Points on a hilly landscape, in no order, each with its height.
A climber steps from a point to the highest of its 2 nearest points, and stops where none of them is higher. Distance is the straight distance between rows; heights are no part of it.
j_555: [ 93 193  68 135 129 117 131 144 152 181  99 120 134 102 157 141 117  88
 100 134 108]  (h 274)
j_299: [150  99 144 102 115 121 108 165 105 128 156  32  86  95 140 115 130 150
 119 167 141]  (h 206)
j_721: [ 99 150 188  89 136 128 105  88 106 150 104 170 157 148 145 127 142 120
 145 151 135]  (h 432)
j_779: [105 128 115 113 132  98 102 161 121 114 159  39 137 101 117 133 101 138
 129 162  91]  (h 154)
j_683: [148  47 141 100 115 114  76 166 146 113 167  73  76 129 126  87  72 140
 118 114 154]  (h 272)
j_234: [146 135  80 188 145 143 184  87 114 106 102 186 125 103 114 123 151 173
 138  89 163]  (h 652)
j_363: [144 104 151  91 129 106 126 154 117 101 178  66 156 158 132 119 123 152
 149 156 102]  (h 55)
j_397: [167  30 128  98 109 129 113 193 172 119 189 103  74 126 118 108 102 146
  92 114 148]  (h 317)
j_528: [140 151  52 178 156 133 203  98 137 131 114 186 106 102 101  92 120 197
 131  88 139]  (h 703)
j_910: [110 147 181  69 152 152 177 121 130 172 137 163 134 164 170 134 126 130
 105 131 121]  (h 529)
j_876: [118 154 119 105 136 135 175 157 134 124 138 129 136 132 139 151  89  92
 110  88 119]  (h 474)
j_678: [103 157  95 165 140 119  58  75 105 116  84 148 175 110 107 127  98 113
 171 125 149]  (h 371)
j_401: [159 143 123  94 133 125 146 143 138 156 149 109 149 130 142 112  98 145
 148 159  92]  (h 98)
j_534: [107 118 211  89 154 160 159 128 117 155 140 177 113 172 166 134 154 135
 110 128 156]  (h 553)
j_81: [ 96 176 136 113 110 109 160  75 110 154 101 167 142 139 157 150 175 107
 128 114 148]  (h 630)
j_623: [139 128  62 162 107 117 142 181 159 143 133 102  97  79 126 143 145 125
  88 139  96]  (h 155)
j_917: [110 176  74 118 126 109 127 177 143 138 121  89 128  86 156 180 113  97
 116 131 100]  (h 229)
j_965: [161 175  51 153 130 133 178 108 140 145  98 157 108 117 109  84  80 141
 108  74 122]  (h 509)
j_471: [106 115 190 100 137 141 169 163 103 111 143 125  90 142 182 171 194 139
 107 160 139]  (h 369)
j_697: [145  38 134 109  87 113 140 224 159  96 208 101  83 141 113 128 130 148
  80  91 185]  (h 346)
j_583: [166  70 157  88 107  89 122 187 122 121 173  36 101 133 138 110 160 182
 116 178 158]  (h 230)
j_813: [135 107 110 127 126 109  86 140 132  89 154  64 155 104 100 136  93 119
 166 142  97]  (h 124)
j_919: [102 175 122 132 136 114 156  83 125 170  88 156 144 120 185 129 173 138
 134 186 116]  (h 558)
j_50: [178 151  32 157 137 128 153 102 126 103 113 144 124 119  98 114  95 140
 137  73 147]  (h 566)
j_604: [167  67 156 122 104  83  91 144 116 103 155  44 131 136 105  91 134 162
 144 175 129]  (h 200)
j_480: [160  61 144  89  97 133 123 202 122 115 174  98  63  86 129 144 152 151
  93 158 160]  (h 269)
j_317: [120 206  95 107 127 118 158  85 126 150  99 152 148 145 130 122 104 125
 138 102 137]  (h 356)
j_447: [111 138 175 125 143 124 134  82 128 143 103 127 150 170 151 119 155 134
 147 153 113]  (h 399)
j_518: [ 79 161 115 196 131 145 165 135 177 187  93 176 102 130 104 102 146 135
  79  81 129]  (h 425)
j_406: [ 86 146 192  91 132 149 109 101  75 123 117 180 162 154 133 163 128  91
 147 116 158]  (h 476)
j_322: [195 119 112 112 107 116 191 166 126 128 152 155 134  88 148 159 195 138
 135 176 108]  (h 627)
j_564: [ 75 135 193  85 136 131 137 147  77 112 141 124 115 163 173 195 181 123
 132 149 147]  (h 393)
j_135: [ 50 160 160 100 165 151  79 125 129 144 151 113 167 174 136 108  75 125
 116 125 118]  (h 653)
j_883: [127 137 102 146 118 123 178 151 139 109 124 128 133 133 124 163 130  85
 127  94 117]  (h 452)
j_426: [116  96 180 158 129 155  84  98 142 119 100 153 116 164 100 123 136 103
 103  99 148]  (h 328)
j_430: [171 109 149 101 127 116 156 128 134 125 153 117 161 166 138 106 127 141
 162 157 101]  (h 77)
j_983: [ 99 131 196  93 151 169 144 128 109 168 119 206  98 123 151 144 177 130
 109 136 139]  (h 580)
j_92: [124 149 145  91 112 140 141 124  91 116 102 193 120  94 136 178 163 106
 157 136 155]  (h 187)
j_145: [100 129 169 145 130 117  66  89 121 138  96  83 129 128 122 106 148 135
 131 168 124]  (h 381)
j_315: [171 108 103 187 131 116 163  99 125 126 104 128 144 154 142  92 164 158
 155 157 110]  (h 156)
j_801: [184  45 137  97 114  97  85 160 156 107 173  77 120 143 108  80 103 165
 140 170 129]  (h 169)
j_9: [109 173 141  86 116 103 179  84 108 146 112 166 137 119 167 148 161 134
 147 166 134]  (h 594)
j_18: [180  69 128  77 128 129  87 167 139 121 191 102 136 143 122  99  81 153
 146 149 123]  (h 143)
j_276: [161 112 134 179 124 160 143  94 135 113 100 172 118 119 116 111 170 149
 136 137 132]  (h 204)
j_443: [153  98 161 146 123 130 100  97 120  91 108 120 140 138 116 117 125 113
 155 132 128]  (h 284)
j_869: [122 147  62 166 145 121  91  76 101 133 107 129 173 108 129 119 106 143
 184 154 134]  (h 325)
j_344: [137 146  68 186 155 152 156 102 147 161  87 190 108 105 111  73 114 173
 109 114 142]  (h 660)
j_994: [114 163 153  56 159 152 133 126  93 146 146 173 150 151 143 154  93 129
 136 101 157]  (h 420)
j_709: [127 141 159 115 132 154 185 116 120 143 116 212 102  95 139 143 178 146
 127 127 139]  (h 620)
j_134: [162 110 121 176 101 109 143 133 118  82 114 108 129 133 105 156 177  91
 151 128 122]  (h 472)
j_814: [120 143 105 144 123 113 108 106 129 105 125 111 165 142 108 132  88 100
 161 104 108]  (h 405)
j_598: [155  77  80 194 100 113  88 130 137  89 120  89 113 108 101 135 131 100
 135 128 123]  (h 135)
j_945: [165 108 139  75 125 120 157 150 115  97 192 138 193 162 104 111  96 127
 177 115 123]  (h 95)
j_350: [161 134 140  93 121 128 203 146 122 141 137 178 111  89 148 160 166 145
 137 156 120]  (h 668)
j_570: [125 140  67 160 108 116 127 182 138 125 112  73 104  82 124 173 138  83
  90 126 107]  (h 186)
j_60: [177 111 122 170 124 124 153  97 107 115 120 160 133 114 143 122 183 160
 163 172 123]  (h 179)
j_438: [149  92 111 164  86  98 159 174 128  84 143  92 119 116 104 164 194 116
 129 146 108]  (h 427)
j_632: [101 220  68 101 113 101 161  90 115 140 104 162 126 112 135 162 119 115
 128  77 155]  (h 329)
j_251: [173  63 113 137  84 114 164 196 149  84 167 119 103 115  96 152 190 131
 102 131 137]  (h 394)
j_777: [ 79 170 104 161 137 117  64  80 140 171  82 130 157 149 136  96 110 109
 124 129 112]  (h 540)
j_654: [147 124 106 171 135 134  76 113 113 129  96 129 118 105 132 131 147 128
 143 162 127]  (h 494)
j_2: [129 109 183 152 136 113 152 110 127 141 104 103 121 158 154 100 184 144
 124 182 121]  (h 363)
j_157: [128 191 122  66 135 133 142  94 116 177 114 190 119  92 157 144 122 129
 108 113 148]  (h 471)
j_776: [156  40 116 140  92 137 146 215 165  95 186 130  86 109  88 146 149 131
  95 102 148]  (h 370)
j_368: [ 95 137 154 175 144 155 144 125 173 177  82 168  88 125 127 118 172 143
  75 102 120]  (h 450)
j_775: [ 56 148 177 112 141 136  46 111 120 109 119 110 184 132  95 108 108 119
 149 139 122]  (h 521)
j_288: [107 121 162 151 136 152  52  86 121 136  88 148 150 155 108 121 127  83
 126 112 141]  (h 374)
j_834: [156 109 109 163 143 165 120 135 176 176  93 147  78  97 126  87 121 159
  83 138 114]  (h 571)
j_700: [124 127 123 100 124 114  91 176 121 138 131  38  96  78 138 152 127 140
 120 174 114]  (h 182)
j_376: [ 63 169 114 140 131 115  78 101 115 161 102 137 167 135 140 147 131  96
 113 127 123]  (h 611)
j_995: [125 180 130  72 137 128 153 100 124 133 126 164 150 141 123 128  90 107
 136  71 144]  (h 386)
j_190: [118 150 141  87 120 137 116 139 100 133 125 143 118  81 160 183 153 116
 145 157 120]  (h 153)
j_87: [116  78 161 118 125 122  60 154 124 109 164  40  90 124 114  98  87 144
 122 128 161]  (h 231)
j_733: [ 84 144 175  98 155 145  95  98 100 127 143 150 170 171 112 144  98 100
 148  84 140]  (h 526)
j_780: [163  76 178 129 117 114 108 131 128  96 131  89 113 148 116  96 144 135
 147 153 130]  (h 234)
j_444: [133 140  96 168 148 148  84 101 150 154  85 131 118 110 141 103 121 127
 112 145 113]  (h 560)
j_243: [140 151 133 125 139 136 162 115 136 166 103 144 121 111 163 123 146 130
 122 149 105]  (h 514)
j_388: [141 127 113 145 128  95  89 124 125 109 133  64 180 108 104 111 132 141
 173 179  85]  (h 97)
j_868: [137 114 157 170 129 125 163 130 161 148 113 109  93 171 132  96 169 140
 101 135 108]  (h 236)
j_562: [131 166 144  33 144 154 161 122 103 170 144 195 125 107 148 159 100 135
 132 119 154]  (h 445)
j_520: [ 90 180 122 162 120 140 214 150 179 170 111 175  94 127 110 117 119 108
  80  71 114]  (h 426)
j_132: [101 202  97 111 137 107 132 131 130 158 107 137 150 120 147 129  88 103
 129 120 103]  (h 316)
j_746: [ 86 131 186  98 107 156 117 139  69  93 130 163 136 158 152 189 155 111
 147 120 167]  (h 430)
j_181: [144 135  77 187 118 117 184  96 103  94 112 174 145 110 127 140 177 134
 148 111 150]  (h 593)
j_458: [154 121  96 172 126  97 131 116 124 115 106  93 155 136 133 109 141 140
 159 165 104]  (h 130)
j_445: [ 99 130 157 146 144 152 122 140 171 175  85 123  84 118 141 109 157 133
  65 149 127]  (h 482)
j_635: [128 116 170 186 139 134 158 107 162 120  91 133 113 175 126 100 168 105
 105 104 117]  (h 263)
j_820: [ 79 135 163 107 147 158  55 114 131 144 130 140 157 170 108 118  59 104
 123  90 135]  (h 585)
j_203: [ 70 137 162  89 163 147 104 137 137 121 181  87 133 190 134 103  54 145
 127 121 102]  (h 729)
j_805: [ 74 181  98 135 114 112 132 106 130 171  91 160 149 142 145 146 156 103
  91 111 128]  (h 678)
j_903: [136 161  77 169 152 167 122 114 152 183  90 156 100  89 132  93 115 146
  89 129 124]  (h 616)
j_684: [186  96 120 189 131 138 163  78 141 122 105 172 140 141 100  97 141 142
 135  96 126]  (h 232)
j_676: [ 95 126 132 114 134 118 151 157 122  83 218  87 162 207 146 124  63 141
 124 106 110]  (h 583)
j_967: [132 130 138  84 141 132 111 151 109 131 141 109 132 105 146 149 121 124
 152 160 103]  (h 125)
j_975: [ 54 136 185 111 154 122  67 131 116 113 146  86 156 161 125 122 103 125
 126 137 122]  (h 588)
j_962: [127 166  97 138 147 121  87  98 120 134 111 102 164  90 151 119 109 144
 162 181  98]  (h 290)
j_758: [ 95 138 133 100 150 137 146 165 127 120 177 101 150 179 154 152  84 113
 116  93 112]  (h 528)
j_61: [123 185 140  85 156 144 168 118 149 185 119 158 127 118 161 122 119 135
 111 127 110]  (h 501)
j_831: [202 127  70 144 101 105 144 114 117  89 143 123 160 121  95 135  90 109
 177  96 120]  (h 557)
j_142: [ 95 142 151 137 137 132  31  71 109 109  94 132 173 135 101 127 106 106
 163 135 119]  (h 444)
j_563: [122  98 120 101 135 151  43 178 132 107 163  91  88  90 110 158  77 119
 117 127 133]  (h 178)
j_158: [140 162  87 172 125 142 212 142 172 154 112 168 111 132 114  97 103 126
  87  71 118]  (h 460)
j_857: [158  92 143 169 119 144 155  88 139 104  95 163 127 163  94  96 111 105
 124  74 133]  (h 262)
j_936: [137  84 187 157 128 158 151 111 152 117 123 148 111 188 104 111 129 102
 103  77 133]  (h 294)
j_354: [163  84 124  97 130 155  98 161 137 124 155 122  89 108 115 145  82 115
 117 100 135]  (h 151)
j_560: [ 87 197  91 101 118  93 158 108  96 129 115 145 169 123 124 178 125  83
 148  76 142]  (h 295)
j_873: [141  98 141  99 108  94 145 156 113  80 186 103 187 147 112 133 106 128
 181 149 101]  (h 74)
j_494: [162  28 142 101 103 135 102 201 132 106 198  99  40 100 123 111 114 168
  97 133 189]  (h 291)
j_949: [150 126  80 200 122 113 151 100 136  97 105 135 144 138 112 147 155 106
 142 112 131]  (h 531)
j_323: [162  97 117 189 106 136 146 130 170 122 120 109  96 127 113  97 160 141
 108 123 101]  (h 205)
j_847: [ 95 141 147 139 133 128  78 107 117 142 106 126 112 104 145 137 160 122
 125 164 130]  (h 431)
j_218: [188  74 154  62 122 140 122 161 110  93 213 134 162 164 124 110  78 157
 161 129 134]  (h 117)
j_314: [105 153 142 134 139 104  85  88 134 141 110  88 162 126 149 113 127 152
 155 201  93]  (h 330)
j_513: [ 86 181 125  94 126 128 134 116  96 134 124 177 138 120 125 194 138  76
 122  80 158]  (h 257)
j_129: [101 135 151 104 165 140 122 165 132  92 219  88 141 173 148  94  51 161
 139 123 119]  (h 651)
j_533: [176 161  56 150 117 111 136  79  94  89 112 145 158 103  98 134  93 128
 177  87 152]  (h 642)
j_383: [108 164 103 162 141 101 108  76 133 135  94 133 173 166 116  96 114 109
 150  97 117]  (h 475)
j_717: [107  96 156  97 146 154  64 158 119 109 140  67  89 121 123 134  90 119
 111 130 161]  (h 203)
j_452: [150 108 111 147 125 141  88 109 122 100 107 131 153 114 103 137  94  96
 172 124 136]  (h 340)
j_729: [138  84  75 207 105 115 126 127 151 112  99  93  91 110 105 116 147 126
 103 119 125]  (h 172)
j_681: [ 82 162 119 117  92 136 135 108  85 129 101 193 129  91 122 190 184  90
 119 112 162]  (h 221)
j_833: [166  64 150  92 109 117 147 186 148 132 170  87  83 113 129 112 171 179
  93 169 138]  (h 251)
j_227: [126 111 139 155 138 154 107 137 164 150  96 132  60  72 132 117 157 162
  80 151 115]  (h 524)
j_222: [174 116  87 137  98 111 178 138 127 116 151 131 152 129 105 151 129 103
 143 112 114]  (h 498)

For each start below, name the point where the climber stops.
j_632 -> j_350
j_430 -> j_350
j_697 -> j_528
j_873 -> j_805
j_623 -> j_350

Call two points neighbours if one is among the 2 nearest of the other. Go from one point of each pair to the other, from neighbour to neighbour, staying as high as possible. Name the lowest point that can't be avoided.
j_528, j_533 -> j_518
j_533, j_203 -> j_883
j_350, j_528 -> j_471
j_805, j_350 -> j_61
